A landscape with many valleys, sampled at points; each row gives a point and its height.
From any point a ball takes the steepest step (drop divided by distance) to one of its 2 nearest points. It stops when none of these is lower. Distance is the straight distance between rows; heights are no part of it.
Z_901 (h 537): [ 17   7  20 -17  -4  -6 -14   3  -4  19 -11   1   8   5   2 -16 -22  27
 -19  25 -21  -8 -16 -12  13   3 -18   6 -19   4   0 -15  18 -16  16 -24
   6  -4  15 -28  10   4   4  -6  -7]
Z_303 (h 622): [  8  -9  11  -2   0 -12  -1  -4 -24  -6  17  12   1   3  -7   6  -8  16
  15   6  22   0  -1  20   3  -4  20  -4   8   9 -20   5  -9   8   3   5
  -3   6  -3  15 -23  -7  -5  -5  -3]
Z_868 (h 373): [ -4   0  -2  -3   4   6  13   2  21  20   4 -17  -2   2   0   3  11 -10
   0  -7  15  -9 -17  14  10  -6  -3   3   2   0  19   5  -6  -8  -7  -8
  -2  -1   1   4   4   0   9   5 -12]
Z_672 (h 484): [-13  -1  -9  -9  11  25   3  11  38  29 -17 -23   0 -13   6   3   6 -14
  -9   5 -22  -3 -13  -4  14   4 -18   7 -14 -16  24 -14   3 -20  -4 -28
   1   8  12 -15  15   9  21  22  -9]
Z_390 (h 596): [ 11  -3  12  -5 -11  -8 -10 -10 -35   3   3   9   6  18  -4  -5 -14  29
   9  22   3   6 -13   1   0   0   8   0   5  13 -13  -6  -3   5   7   0
   1   6   3  10 -15   1 -11 -11   5]
Z_393 (h 568): [ 18   5  16  -8 -11 -14 -15  -6 -26  11  -7   4   3  21  -3 -15 -23  33
  -5  29 -14   3 -22 -14   4   0  -4   5  -6  11  -8 -11   8  -5  17 -12
   6   1  15  -4  -4   6  -9 -13  -1]
Z_490 (h 615): [ -2  10  11  -8  -7  -2  -8   4 -16 -24  -5  20  13   1   6 -11  -9  21
 -14 -10 -25  -2  12 -26  -3   9 -13 -12 -12 -10 -16   1  34  10  12  -7
   7 -11  13 -22   3   6  12 -14   8]
Z_625 (h 531): [ -7   4  -4  22  -1 -37  16  20  18 -21  15  10 -13 -26  -3   8  14  -1
  -1 -26  21   8  -7   8   1  -2  15   6 -11 -18  -7  16  -8   2  -5   8
  11  -1   3   5 -22  -1  14 -12   8]
Z_245 (h 756): [ -9 -20 -13 -25   7  37 -14 -19 -11   0  -5  22  36 -14   5   8   1  -3
   5   8 -24 -10  29 -17   7   5  14  -8 -22   7  -5  -4  24  15   5  -2
 -23   6  -2 -15  16   6   5  18   2]
Z_280 (h 368): [  3  11 -11  21  -2  10  -7  -8   2   9  -3 -13 -15  17   3   1  18 -10
  21   7   9  13   4   9 -12  -5  -6  -3  18   9   9   8 -16   7  -8  22
  -8 -14 -11  30  -3  -7 -19   6  -1]
Z_324 (h 679): [-13 -17  -8  10   4   1  11   8  15 -36  -7  17 -13 -18   5  12  14 -29
   2 -39 -12   0  28 -16 -10  10   2 -26   6 -23 -14  16   4  29   1  31
  -9 -11  -7  11 -10  -1   5  -7  15]
Z_503 (h 266): [ 12  -9  27 -19 -15 -29   3  -4 -41  10   7  -4  13  14  -9 -16 -31  43
 -17  16  10 -10 -28   7   9  -4   2   4  15  21 -11 -16  -3 -15   8 -24
  16  16  17 -21  -1   6 -19 -24  -3]
Z_492 (h 811): [-10 -13  -3   1  -2  -6  16   2  14   1  20  -1  12 -15  -8   2  12 -15
  -9 -20  30 -16   5  14   7 -13  15   6   0   3   3  23 -23   0 -16   7
 -14  13  -2 -10   0  -2   2  -1  -6]
Z_99 (h 465): [-10   5 -18  29 -29  -8  -3   9  12  23  -5 -22   2  -6 -10 -13  13   9
  -5  14  11  10 -10  -9 -19  -5 -12  24  18   4  21   6 -44 -16 -13  -1
   7  10  15   1  11   4 -16 -10   5]
Z_85 (h 673): [ 18   6  10 -13  14  12 -15 -18 -27 -13   2  13  14  19   6   4 -10   7
   5   6  -2  -2  16   9   6   2   2 -24   8  13 -11   5  25  15   7  15
  -8 -16 -12   6   0 -13 -12   3  -8]
Z_215 (h 141): [  0  32  20  14 -17 -49  11  35   9 -19   7  -5  -7   6  -4 -12  -3  25
 -38 -16   2   7 -18 -15  -6  -5 -21  13  -5 -15   1   8   1 -11   1 -17
  33 -10  26 -17   3   3  21 -28  14]
Z_239 (h 372): [ 11   2  12  -7  15 -34  17  11  -6 -34  14   5  -7  10   8   8  -5  -4
 -19 -35  17  -5  13  17   4   8  -3 -17  12  -3 -16   5  22   5   2   9
  19 -16  -4  -4  -9 -16   3 -21   1]
Z_809 (h 421): [  5  -6   4   8   6 -39   6   4  -8 -41  18  17  -3  -8   1  12  -1  -5
 -15 -31  22   3  21   9  -2   3  13 -16   5  -4 -31  15   7   9  -2  26
   1 -15  -7  -1 -16 -13 -10 -19   7]
Z_836 (h 646): [ 16 -10  15 -19  14  -5  -4 -10 -26 -15  20  19  12   8  -4   9 -12   6
   4  -2  21  -9  14  23  11  -3  21 -19   7  14 -23   9  13  15   4  10
  -7  -3 -10   4  -9 -15  -5  -2 -10]
Z_856 (h 473): [ -5  -2   4 -15  -8   1  -7  -2   2   7   0   2  33 -15  -1  -9  -5  19
 -25   8  -5 -14   3  -9   4  -1  -7   6  -4  10   4   3   4 -10   0 -15
  -7   3  14 -29  16   0  -3  -7  -4]
Z_525 (h 433): [-10  -1  -4 -17  21  21  24   5  36  28  -4 -28  -4  -5   2   6   5 -25
 -15 -16   4 -15 -15  10  17   0  -9  -2  -2  -9  28  -5   4 -19 -13 -20
   1  11   4 -13  13   2  19  21 -16]
Z_965 (h 634): [ 22  24   6  14   4  11 -29 -13  -7  17 -16 -28 -24  42   9 -10 -15  -6
  13  32 -15   9   3  -1  -7   5 -34 -12  11  12   8 -16   3 -12  11   8
  -5 -19 -20  14   2 -14 -21  10  -8]
Z_814 (h 362): [ -2 -19   7 -33  22  17  13 -14  -6 -11   8  10  19  -4  -5   9  -4 -22
  -9 -21  13 -22  20  10  15  -4  17 -17   1   5  -5   5  17  12  -4   6
 -15   9 -14 -17  11  -4   4  10  -8]
Z_42 (h 510): [ -4   4   0 -11  -5   4  -6 -10  -7 -10   2   0  37 -11   1 -11  -8  11
 -31  -2  -1 -16  26  -7  -6   1 -14  -5  11  21   3  10   3  -7  -6   1
 -12  -3   4 -33  26 -11 -17  -4  -6]
Z_422 (h 770): [ -5   1 -17  22 -12  -1   3  -1   6  -5   7  -4   7  -5  -6  -5  18 -13
  -6 -10  17   6  25   4 -13  -9  -5  -1  20  13   5  27 -38   6 -24  34
 -11  -3  -6   4   8 -15 -28  -5   1]
Z_561 (h 294): [ 13  26  10   0  18  13   4   9  25  20  -9 -36 -32  22  10  -3  -9 -17
  -4  -8   0  -2 -10  13   5   7 -34 -21   6  -6  24 -15  15 -22  -1  -5
  11 -12 -14  -4   8 -16  -2  14 -21]
Z_946 (h 371): [  1  15   5  -3  10  13  -1   1  23  19 -10 -34  -3   4   7  -6  -5 -10
 -18   1  -1 -11   1   7   5   1 -31 -11   6  -2  21  -8   3 -24  -3 -12
  -3  -7  -3 -17  20 -11  -6  11 -18]
Z_896 (h 685): [ 16   1  19  -9   5  -5  14  -1 -11  14   0  -5 -24  22  -1   5 -13  10
  24  12  17  -1 -46  24  11   2   6  15   4   5   3 -20   0  -6   3 -18
  15   5  -4  30 -23   4   8   5  -9]
Z_341 (h 731): [-10 -14 -19 -13   9  35 -15 -16   5  21 -10   5  22  -9   6   8   2  -6
   9  22 -21  -4   9  -7   9   1   8   4 -20   5   9  -6  10   4   7 -11
 -18   4  -2  -3  14   6   7  20  -2]
Z_634 (h 500): [  6   2   0  15  15 -56  24  23   9 -27  24   8 -19 -12   0  16   5  -6
 -12 -41  34   6  -2  22  -1   4  17   3  -4 -12 -16  10   0 -12  -2  12
  17  -7   1   8 -30  -9   7 -21   3]
Z_493 (h 502): [ 12  28   4  27  -1  -8  -5  -7  -4  10 -12 -13 -46  40  -2  -8   4  -3
  24  17  -4  25 -30   9 -10  -1 -16   8  15   1   8 -12  -4  -2   2   5
  11  -7  -9  48 -23   3  -7   2   2]
Z_231 (h 566): [ -3   1  -6   9 -18  -1  -7   8  19  28 -11  -2   2  -9  -3  -6  12  13
   4  26 -11   6 -27 -18   1  -1   4  29 -21 -11  14  -2 -10  -7   6 -19
   7   3  19  -2   7  17  12  -6   7]
Z_137 (h 275): [ -5 -22 -10  -6 -10  19  -4  -9  -1  25   4   4   9  -9  -5   9   3  -4
  27  21  15  -8 -12   4   4  -7  22  26 -12   9   5  -3 -20   1  -1 -13
 -12  19  -3  15  -4  13   7  12  -4]
Z_301 (h 520): [-12   1 -26  14 -11  25 -30  -5   9   7 -19   0  19 -13  10  -6   7   2
  -5  27 -37  10  21 -25 -12   3 -13   8 -14   0  10  -1   1   0   2  -2
 -10 -10   3 -20  25   1  -9   6   9]
Z_289 (h 539): [  0   6 -10  24 -20  -3  -7   4  16  24 -13 -12 -16   4  -6  -9  17   4
  17  24   0  17 -31 -13  -8   0   1  29  -2  -9  18  -5 -21  -4   3  -9
   9   4  10  20   1  16  -1  -4  10]
Z_110 (h 526): [-17  -1 -16  -2   5  26   3   8  29   9 -17 -12   0 -13   8   3  19 -20
   2 -12 -24   3  -3 -14   2   9  -9  -1 -11 -21  16  -4   6   2  -3  -7
  -4   1   7   0  12  10  18  20  -1]
Z_720 (h 507): [ 14   7  30 -31   5 -14   0  14   5  15  -1  -9   8  -3   1 -13 -25  23
 -34   8  -9 -20 -20   1  19   3 -24   5  -7   1   9 -17  20 -31  14 -37
  17   1  14 -43  14   2  11  -6 -15]
Z_394 (h 547): [ 11  19   3  19 -14 -12 -18 -10 -19   7 -12  -6 -25  38  -2 -13  -8  14
  13  31 -16  25 -22  -9 -10   0  -9   7   8   7  -2 -12  -7   0   7   2
  10  -1  -1  28 -11   9 -15  -3   6]
Z_813 (h 420): [  8  -4  12 -35  24  14   4 -19 -13   1   8   1  16  12   0   5 -15  -5
 -15  -4  17 -24  13  16  18  -2   6 -21  14  17   3   3  25   0   3  -3
  -7   2 -12 -15  14 -14  -8   8 -23]
Z_285 (h 638): [  1  13   8  -6  -4  -4   2  15 -10 -25  -4  33  -6   4   7  -2  -5  16
  -1 -10 -33   6  -2 -22  -4  14  -4  -8 -25 -15 -12  -7  43  17  12  -8
  19  -4  14  -8 -14  11  35  -9  12]
Z_396 (h 316): [  7  17  14  -4   5 -20   4   9  -4 -16   6  -2   2   9   4  -4  -7  13
 -17 -14   4  -3  -5   5   4   2 -10  -8   3  -3  -3   3  20   0   2  -3
  17 -14   5 -10  -2  -7   6 -14  -2]
Z_902 (h 626): [  4   0  -2  -2  -2   7   9   6  12  22  -1   5 -12  -6  -1   7   6   3
  30  10   0  -1 -35   3   9   1  12  22 -21  -9  11  -8  -1   1   8 -14
   6   5   2  26 -12  13  29   5  -2]
Z_912 (h 427): [ -7   9  -5   1  -3  11  -8  -1  21  14 -12 -22  17 -12   7  -9  -1   3
 -26  12 -11 -10  10  -7   1  -2 -26   4   1   6  17  -3  -6 -21  -2 -13
 -10  -2   6 -28  27  -5  -6   3  -8]
Z_578 (h 844): [  2  -2  -8  18  17 -14  17   1  12  -5  20   6 -34 -15  -5  18   8 -26
  22 -23  36   0  -3  31   3 -15  27   5   2  -2 -14  13 -20   4  -6  17
  -8   0 -11  36 -29  -5   1   7  -6]
Z_706 (h 828): [ -6 -14  -8   8  12 -12  25   6  21  -5  25   2 -11 -21  -7  13   6 -32
   2 -32  36 -15   1  25  11 -23  30   9  -7  -7  -7  24 -23   1 -13  13
 -13  11  -9  10 -16   2   5   4  -7]
Z_241 (h 781): [ -8 -22 -16 -11   0  31 -17 -19 -16   8   4  30  50 -11  -3   6  -6  -3
   6  22  -9  -6  34 -11  -1  -2  20  10 -11  31  -2   8  -1  14  -1   6
 -29  13  -5 -16  15  -5 -10  12   1]
Z_284 (h 728): [ -5  -4 -20  33  -7  -9  -2  -2  11 -28   7  18 -10 -26  -5   9  24 -22
   7 -13  15  17  27   3 -15  -9  19  -4   1 -11 -10  26 -27  16 -15  48
 -15  -9 -10  19 -10  -3 -18  -3  11]
Z_881 (h 890): [  5  -7   6  -6   0  14  -5 -19 -43   3   6   5  -4  21  -4  13 -10  -4
  40  23  19  18   3  32  -7 -12  23  -2  17  23 -20 -22 -17   5 -11  12
  -4  10 -22  38 -20   3 -21  18   2]
Z_599 (h 346): [-15 -17  10 -34  17   5  24   0   9 -13   6  -9  22  -9   0  -8  -5 -18
 -39 -36   1 -32  25 -11   8   6  -6 -15  24   2   4  11  15  -6  -1 -12
  -6  12   3 -43  22  -3   2  -3  -8]
Z_921 (h 200): [ -2 -15 -20   1  -7  26 -17 -12  -5  15   0  12  13  -5  -3   9   9  -6
  30  25  -2   4   6  -5  -3  -2  21  12 -13   8   4   5 -11  13   3   4
 -18   4  -7  16   3   5   0  12   3]
Z_956 (h 705): [ -6 -14 -10  14   4  -1   6  -4   9 -35   4  20  -8 -18  -1  19  12 -33
   2 -28  10   1  29   7  -6  -8  14 -19   3 -12 -19  16  -5  22 -10  42
 -18 -11 -20  16  -8  -3 -11  -3  10]
Z_617 (h 260): [ -2  13  12  -3  -5 -30  15  18   8 -17  11 -18   9   0   3  -9   0  11
 -34 -28  16 -12   4   6   0  -3 -18  -2  14  -4   3  14   1 -11  -6 -10
  16 -13  10 -24  12  -9  -1 -20  -3]
Z_971 (h 286): [ -6 -26   4 -17  10   6   8  -8  -9 -36   9  24  18 -12  -2  13  -4 -25
  -8 -29   6 -16  38  -2   6  -1  15 -26   4  -1 -22  14  13  23  -2  24
 -19   1 -16  -9   2  -2  -6  -4   2]
Z_360 (h 213): [  8  21  14 -11  20   7  12   8  12  -8  -7 -32 -26  19  13  -5 -14 -20
 -17 -28  -1 -10  11   5  -2  12 -36 -35  18  -8  11  -7  24 -13   1  -1
  12 -15 -13 -15  16 -20 -12  11 -18]
Z_108 (h 750): [ -5   2 -25  39 -20   0  -9   0   5  -9   4   7  -1 -13 -10  -4  27 -11
  14   4   6  24  29  -8 -23  -2   7   4  12   2   4  29 -40  13 -19  43
  -6  -3  -5  17   3  -6 -26  -5  14]
Z_761 (h 475): [-15   3 -15   9  -5  25 -19  -2  22   3 -21 -19  20 -17  12 -12  -5   1
 -21  21 -33  -4  36 -22  -7   2 -34   3  -5   4  13  -9  -4 -14   2 -13
 -14  -2   1 -38  35  -9 -11  10   5]
Z_332 (h 802): [ -9 -27  -5 -11  -6  15  -5 -13 -19  17  11  22  48 -10 -11  -2 -16   6
  -3  19  13 -13  17  -3   1  -5  18  20   3  35  -2   5 -21  -3  -5  -4
 -22  29   5 -22   5  -3 -11   4  -4]
Z_858 (h 607): [  8   8 -10   8  13  29 -20 -12  11  25 -17 -25 -10  19  12   2  -4 -15
  14  25 -13   5   4   1   3   1 -19 -11   0   4  19 -12   8  -9   7   1
 -11 -14 -15   7   9  -9 -11  18 -12]
Z_922 (h 506): [ -9  -9   8 -17 -14 -11   4  11   7   8  11  12  28 -25  -9  -6   5  25
 -17   0   2 -13 -11  -7  11  -2   6  17 -19  -3   0   6   0  -9  -2 -22
   2  10  20 -28   4  10  17 -14   4]
Z_388 (h 551): [-13   6  -5   0 -11   9 -10  -3  -2 -20 -11   1  22 -14   8 -14   2   9
 -23  -9 -23  -7  33 -29 -16   7 -23 -10   3  -1  -4   6   7   4   4   2
 -11 -13  11 -31  25   1  -8  -6   6]
Z_184 (h 276): [-23 -19   3 -21  -3  -1  14   3   7 -15  11   7  34 -28  -2  -8   7  -2
 -28 -29  -1 -24  23 -16   5   2   1  -1   3   1  -5  14   2   0  -5 -11
 -12  12  12 -44  16   7  10 -11   1]
Z_187 (h 461): [  4  -8   1  10   8 -47   9   6 -12 -25  28  18  -5 -13  -8  11  -4   8
 -11 -24  34   7   6  22   0  -4  30  -5   5  -5 -33  18 -11  -2   1  16
  -1  -2   3   6 -31 -10  -8 -15  -1]
Z_143 (h 655): [ -6  -3 -10  19   4   3  -2  -2  -1 -39 -10  29 -15 -10   8  12  15 -16
  20 -21 -20  12  26 -18  -9  11   7 -20 -11 -19 -18   6  13  36   4  37
  -6 -13 -11  20 -10   1   8  -2  19]
Z_590 (h 503): [ -5   8 -10  25 -21 -11  -1   8  14   8   1  -5  -5  -8  -8  -6  23   9
   7   5  12  10  -8  -4 -11  -3   4  13   3  -8  10  14 -27   1  -9   9
   3   3   9  11  -2   2  -2 -11   9]
Z_19 (h 909): [ 10   1   5   5  -4   5 -14 -20 -39   2  -4   8 -18  25  -4   7  -7   9
  43  33  -2  26 -16  11  -6  -4  20   9   3  10 -15 -24  -7  10   4   5
   4   7 -19  46 -25   8 -10  10  15]
Z_281 (h 470): [ 15  13  27 -29  13   4  -7   7   7   7 -11 -17  -1   7   5  -9 -28   9
 -27   7 -15 -19   3  -1  14  13 -36 -16  -2  -3  10 -26  28 -27  13 -27
  13  -2  -2 -41  22 -13   8   6 -15]
Z_412 (h 598): [ -9  -9 -22   0  -4  26  -1   1  28  31  -4  -2  -4 -21  -3  10  20 -12
  31  11 -11  -1 -20  -5   8  -1  20  28 -30 -15  15  -6  -9   3   3 -16
  -3  11   1  20   3  17  34  16   3]
Z_886 (h 298): [ -1   2  -7   8   8   9  12  -5  17   7   6 -12 -11   8   0   6  18 -23
   7 -13  21  -2   3  18   2 -12   1  -7  13   6  10  12 -14   7 -16  19
 -10  -7 -11  18   2  -9 -11   7  -7]
Z_320 (h 569): [-17 -12 -17  -9  -6  18   4   4  26  20   1   5  15 -29  -5   6  20  -5
   9   0  -9 -10  -9  -7  10  -1  15  19 -29 -14  11   1  -8  -1  -5 -15
  -6  15   9  -6   8  15  31   9   4]
Z_420 (h 429): [ 11  25  19  -4   2  -5  -7  11   8   3  -7 -22  -5  11   6 -13 -18   8
 -24   0 -13  -8  -5  -4   2   5 -38  -9  -1  -9  10 -14  13 -22   9 -14
  10 -13   2 -27  16  -8   6   0  -7]
Z_694 (h 538): [-14 -12  -8 -10 -13   9  -2   6  23  27  -6   6  25 -28  -2  -4  13  16
 -12  18 -16  -7 -12 -15  11  -3   4  29 -25  -5  12  -3  -8 -11  -2 -28
  -3  10  25 -24  14  17  19  -1   6]
Z_790 (h 375): [ -6 -15   8 -28  16  11  13 -11  -3 -25  -1  -2  14  -2   3  -2 -10 -23
 -31 -32  -3 -25  37 -11   0   5  -9 -32  27   4  -5  14  22  10   5   8
 -11  -1 -10 -26  21 -10 -15  -2  -7]
Z_506 (h 793): [-16 -11 -14   9 -10   3   8   0  14 -10   7   2  23 -20  -6  -3  17 -18
 -17 -19  15  -9  24  -2  -7  -7   4   5   2   6   5  24 -27   4 -22  22
 -17   7  -4 -19  16  -2 -10  -5   1]
Z_569 (h 558): [-11   7  -6  18  -4 -15  11  18  19 -22   0  16 -15 -24   1   6  20  -4
  11 -21  -5  10  -4  -9  -4   5   9   2 -20 -27  -1   8   4  14  -1   9
  12  -1   4   5 -11   8  29  -6  16]
Z_166 (h 858): [  8   3  -4  21  19 -16   5  -6 -13  -9  13  17 -38  -8  -7  19   2 -10
  32  -9  27  13  -3  27  -4  -8  32   3   6   1 -28   4 -13  10   4  20
  -8  -2 -15  47 -36  -9   0   6  -2]
Z_660 (h 660): [  6   2  -1 -17   9  19   7  25   1 -18 -13  20 -17  -2  10   1   1   3
   9 -11 -46   5  -9 -25 -10  21  -4  -7 -24 -22  -1 -11  41  20  13 -13
   9   3  19  -1 -18  14  45  14   6]
Z_837 (h 684): [  6   5  -8 -14  16  30   3  14  15   5 -19   0 -14   0   9   6   2  -8
  17  -1 -39   9 -21 -10  -2  16  -6  -4 -27 -21  14 -21  32   5   8 -13
   6   4   6   7  -6  11  34  29  -6]
Z_314 (h 582): [-15  -7 -15  19   3  -3  19  23  28 -26  -9  14 -28 -28   4  10  26 -28
  14 -37 -16   7   5 -13 -11  12   6  -7  -7 -30  -1   8  -2  23  -1  20
   3  -1   0  20 -13   8  25   2  17]
Z_545 (h 567): [  0   8 -11  -4  18  31  -1  -4  18  13 -17 -19 -10   7  10   6   6 -22
  10  -4 -18   5  -3   1   6   7 -12 -18  -6 -10  18 -10  18   0   0   2
  -6  -9 -10  11   8  -4   4  24 -12]
Z_240 (h 139): [  0  -2  15  16 -14 -50  14  15 -15  -4  20  -2 -12   5 -14  -2  -8  31
  -8  -3  28   7 -22  15   0  -7  12   3  16  -1 -17   2 -23 -13  -2  -8
  20  16  12   0 -27  -3  -3 -31   9]
Z_560 (h 198): [ -9  18  15   1 -10 -23  12  29  14  -9   3 -11   2 -10   3 -11   3  14
 -32 -21  -4  -3 -12 -12  -1  -1 -25   8   0 -16   7   5   5 -14   1 -19
  23 -11  23 -30  12   8  20 -18   5]
Z_541 (h 590): [ 11   9  -3  13  -6   9 -29 -19 -29  14 -17 -17 -18  39   7  -8 -14   0
  20  42 -17  24  -6  -3 -16   2 -15   1  18  19   1 -17  -7  -7   6   7
  -1 -10 -16  22  -8   3 -30  12   4]
Z_760 (h 656): [ 11  -2   8 -18   8  15   7  -3   2  29  -5  -6 -10  12   5   6 -11   1
  18  17   6 -10 -36  15  15   1   1  10  -7   4  15 -15  10  -9  12 -20
   4  -1  -1  16  -8   6  13  10 -18]
Z_350 (h 706): [ -2  -9 -12 -19  12  35  -8  -2  10  19 -16   5   8  -9   7   8  -1  -2
  13  14 -37   1  -8 -11  10  10   2   2 -31 -15   8 -18  26  -1   9 -20
  -2   2   6   0   5  11  24  23  -3]
Z_69 (h 350): [-10 -20 -12  -1 -10  18   3 -11  -6  29   2 -17   6   3  -5   7   3 -15
  22  20  28  -1 -18  17   0 -14  13  30   8  17  11 -15 -35 -10 -19 -12
  -5  25  -6  19  -3  10 -11  20  -2]
Z_530 (h 365): [ 12  -7  22 -38  17  -3   6  -7 -12  11  15   2  20  11  -4   0 -22  13
 -20   0  22 -27  -8  21  21  -1   7  -5  11  15   5   1  21 -12   7 -24
   5   8  -2 -21   5  -8   2  -4 -22]
Z_669 (h 585): [ -2  18   3   5  -4   8 -14   0  -7 -23 -15   0   2   9  13 -14  -8   5
 -11  -9 -34   0  24 -30 -13  12 -31 -23   0 -14  -9  -2  25   8  15   6
  -3 -19   5 -18  15  -1   0   0   5]
Z_488 (h 560): [ -3  13 -23  23 -18  15 -37  -9 -10  -4 -14  11  14   3   4  -8   5   6
   6  26 -34  22  25 -32 -25   4  -7   4 -10   2   3  10   3  13   1  18
  -6 -18  -2  -3  17  -3 -17  -3  19]
Z_918 (h 711): [ 19   6  20  -1  14 -28  19   7 -13   0  13  -1 -28  27  -2   7 -13  11
   9  -4  25   2 -28  33   7   2   6   4  14   6  -6  -9   8  -4   5  -9
  22  -2  -2  24 -32 -11   9  -9  -6]
Z_456 (h 304): [  4   6  11 -16  20   8   7  -2  -4 -24  -7  -9  -7  12  13   1 -11 -17
 -17 -29  -6 -11  22  -1   0  10 -19 -38  22  -5  -2   5  29   9   6  11
   4 -16 -12  -9  13 -14 -13  -1 -11]
Z_825 (h 595): [  4  14 -22  28 -13  12 -29 -11 -15  -8  -7  10   2  13  -1  -2  16   1
  21  23 -18  29  22 -17 -25   1   3  -2   3   6   1  15  -8  21  -2  34
  -7 -16  -9  21   2  -5 -20  -1  17]
Z_435 (h 317): [ 12  -5  26 -27  -1 -23   1   2 -17  11  11  -3  20   7  -7 -11 -24  33
 -26   4  15 -21 -16  12  12  -1  -3   3  13  14  -1   0   8 -17   8 -27
  10   4  12 -23   2  -5  -8 -18 -13]
Z_439 (h 619): [  6   3   1  17 -16 -15  -1  -7 -16  13  -8  -2 -30  13 -14  -5   5  13
  36  30  -4  26 -48  -4   0  -3  23  31 -16  -4   0 -29 -22  -2  -2 -12
  24  22  -2  37 -12  25   0   1  19]
Z_413 (h 440): [  8  10  -2  13   7  18  -5 -15  -5  19  -8 -18 -32  32   5   4   9 -13
  34  17   9  16 -17  15  -9  -5  -7   6  18   9  11 -12  -8   0  -2   6
  -1 -10 -17  46 -15   0 -17  19  -3]
Z_62 (h 207): [-15 -26   2 -17   1   7   9   0  -1 -28   3  20  21 -22   1  -1   6  -9
 -12 -31 -10 -16  33 -20   1   7   4 -20   2  -6 -16  15  10  22   1   7
 -15   2   1 -23   6   5   5  -9   5]
Z_713 (h 874): [  5  -5   4   8  10  -2  -1 -14 -35  -9  13  14 -22   5  -4  15  -6  -6
  38   9  28  17   8  32  -8 -14  33  -7  19  12 -36  -8 -17   9  -3  20
 -10   6 -18  43 -34  -5 -15  12  -1]
Z_681 (h 627): [  5  11 -11  24   2   2 -18 -13 -11 -25  -5  21  -9   5   2   7  17  -4
  26   3 -13  22  24  -8 -10   3   9 -12  -7  -5 -12   8   6  31   0  40
  -9 -17 -15  28  -8  -6  -5   0  16]
Z_156 (h 416): [-15 -18 -15  14 -28   2   2  -3  -1  28  -3 -17   6  -5  -9  -5   6   2
   6  22  19  10 -21   3  -8  -7   3  32  13  12  17 -12 -47 -17 -17 -13
   8  25   5   6   5  12 -18   2   5]
Z_403 (h 61): [  6  18  20  15 -15 -58  13  27  -3  -6  15 -10  -7  14 -13 -12  -9  36
 -28  -7  17   4 -22   4  -3  -8  -6   7  14  -4  -8   8 -14 -13  -1 -13
  30   3  21  -5 -10  -6   4 -37  10]
Z_459 (h 584): [  6  10  -3  15 -20 -15 -11 -19 -32  13 -12 -10 -24  33  -5 -11  -6  16
  22  40 -16  35 -36  -4  -3  -5  10  15  -2  12  -2 -34 -17  -7  -5  -4
  21  11  -5  24  -4  23 -19   1  15]
Z_297 (h 205): [  3 -14  19  -6 -17 -29   8   5 -24   6  16   3   7   2 -13  -4 -15  36
  -2   9  21  -4 -27  10   7  -4  13   7   8   6 -12  -5 -17 -10   1 -19
  13  22  14  -7 -16   6  -5 -24   3]

Where does a ball stop that starts at each point below?
Z_241: Z_856
Z_231: Z_921
Z_634: Z_403
Z_881: Z_360
Z_439: Z_921
Z_858: Z_886
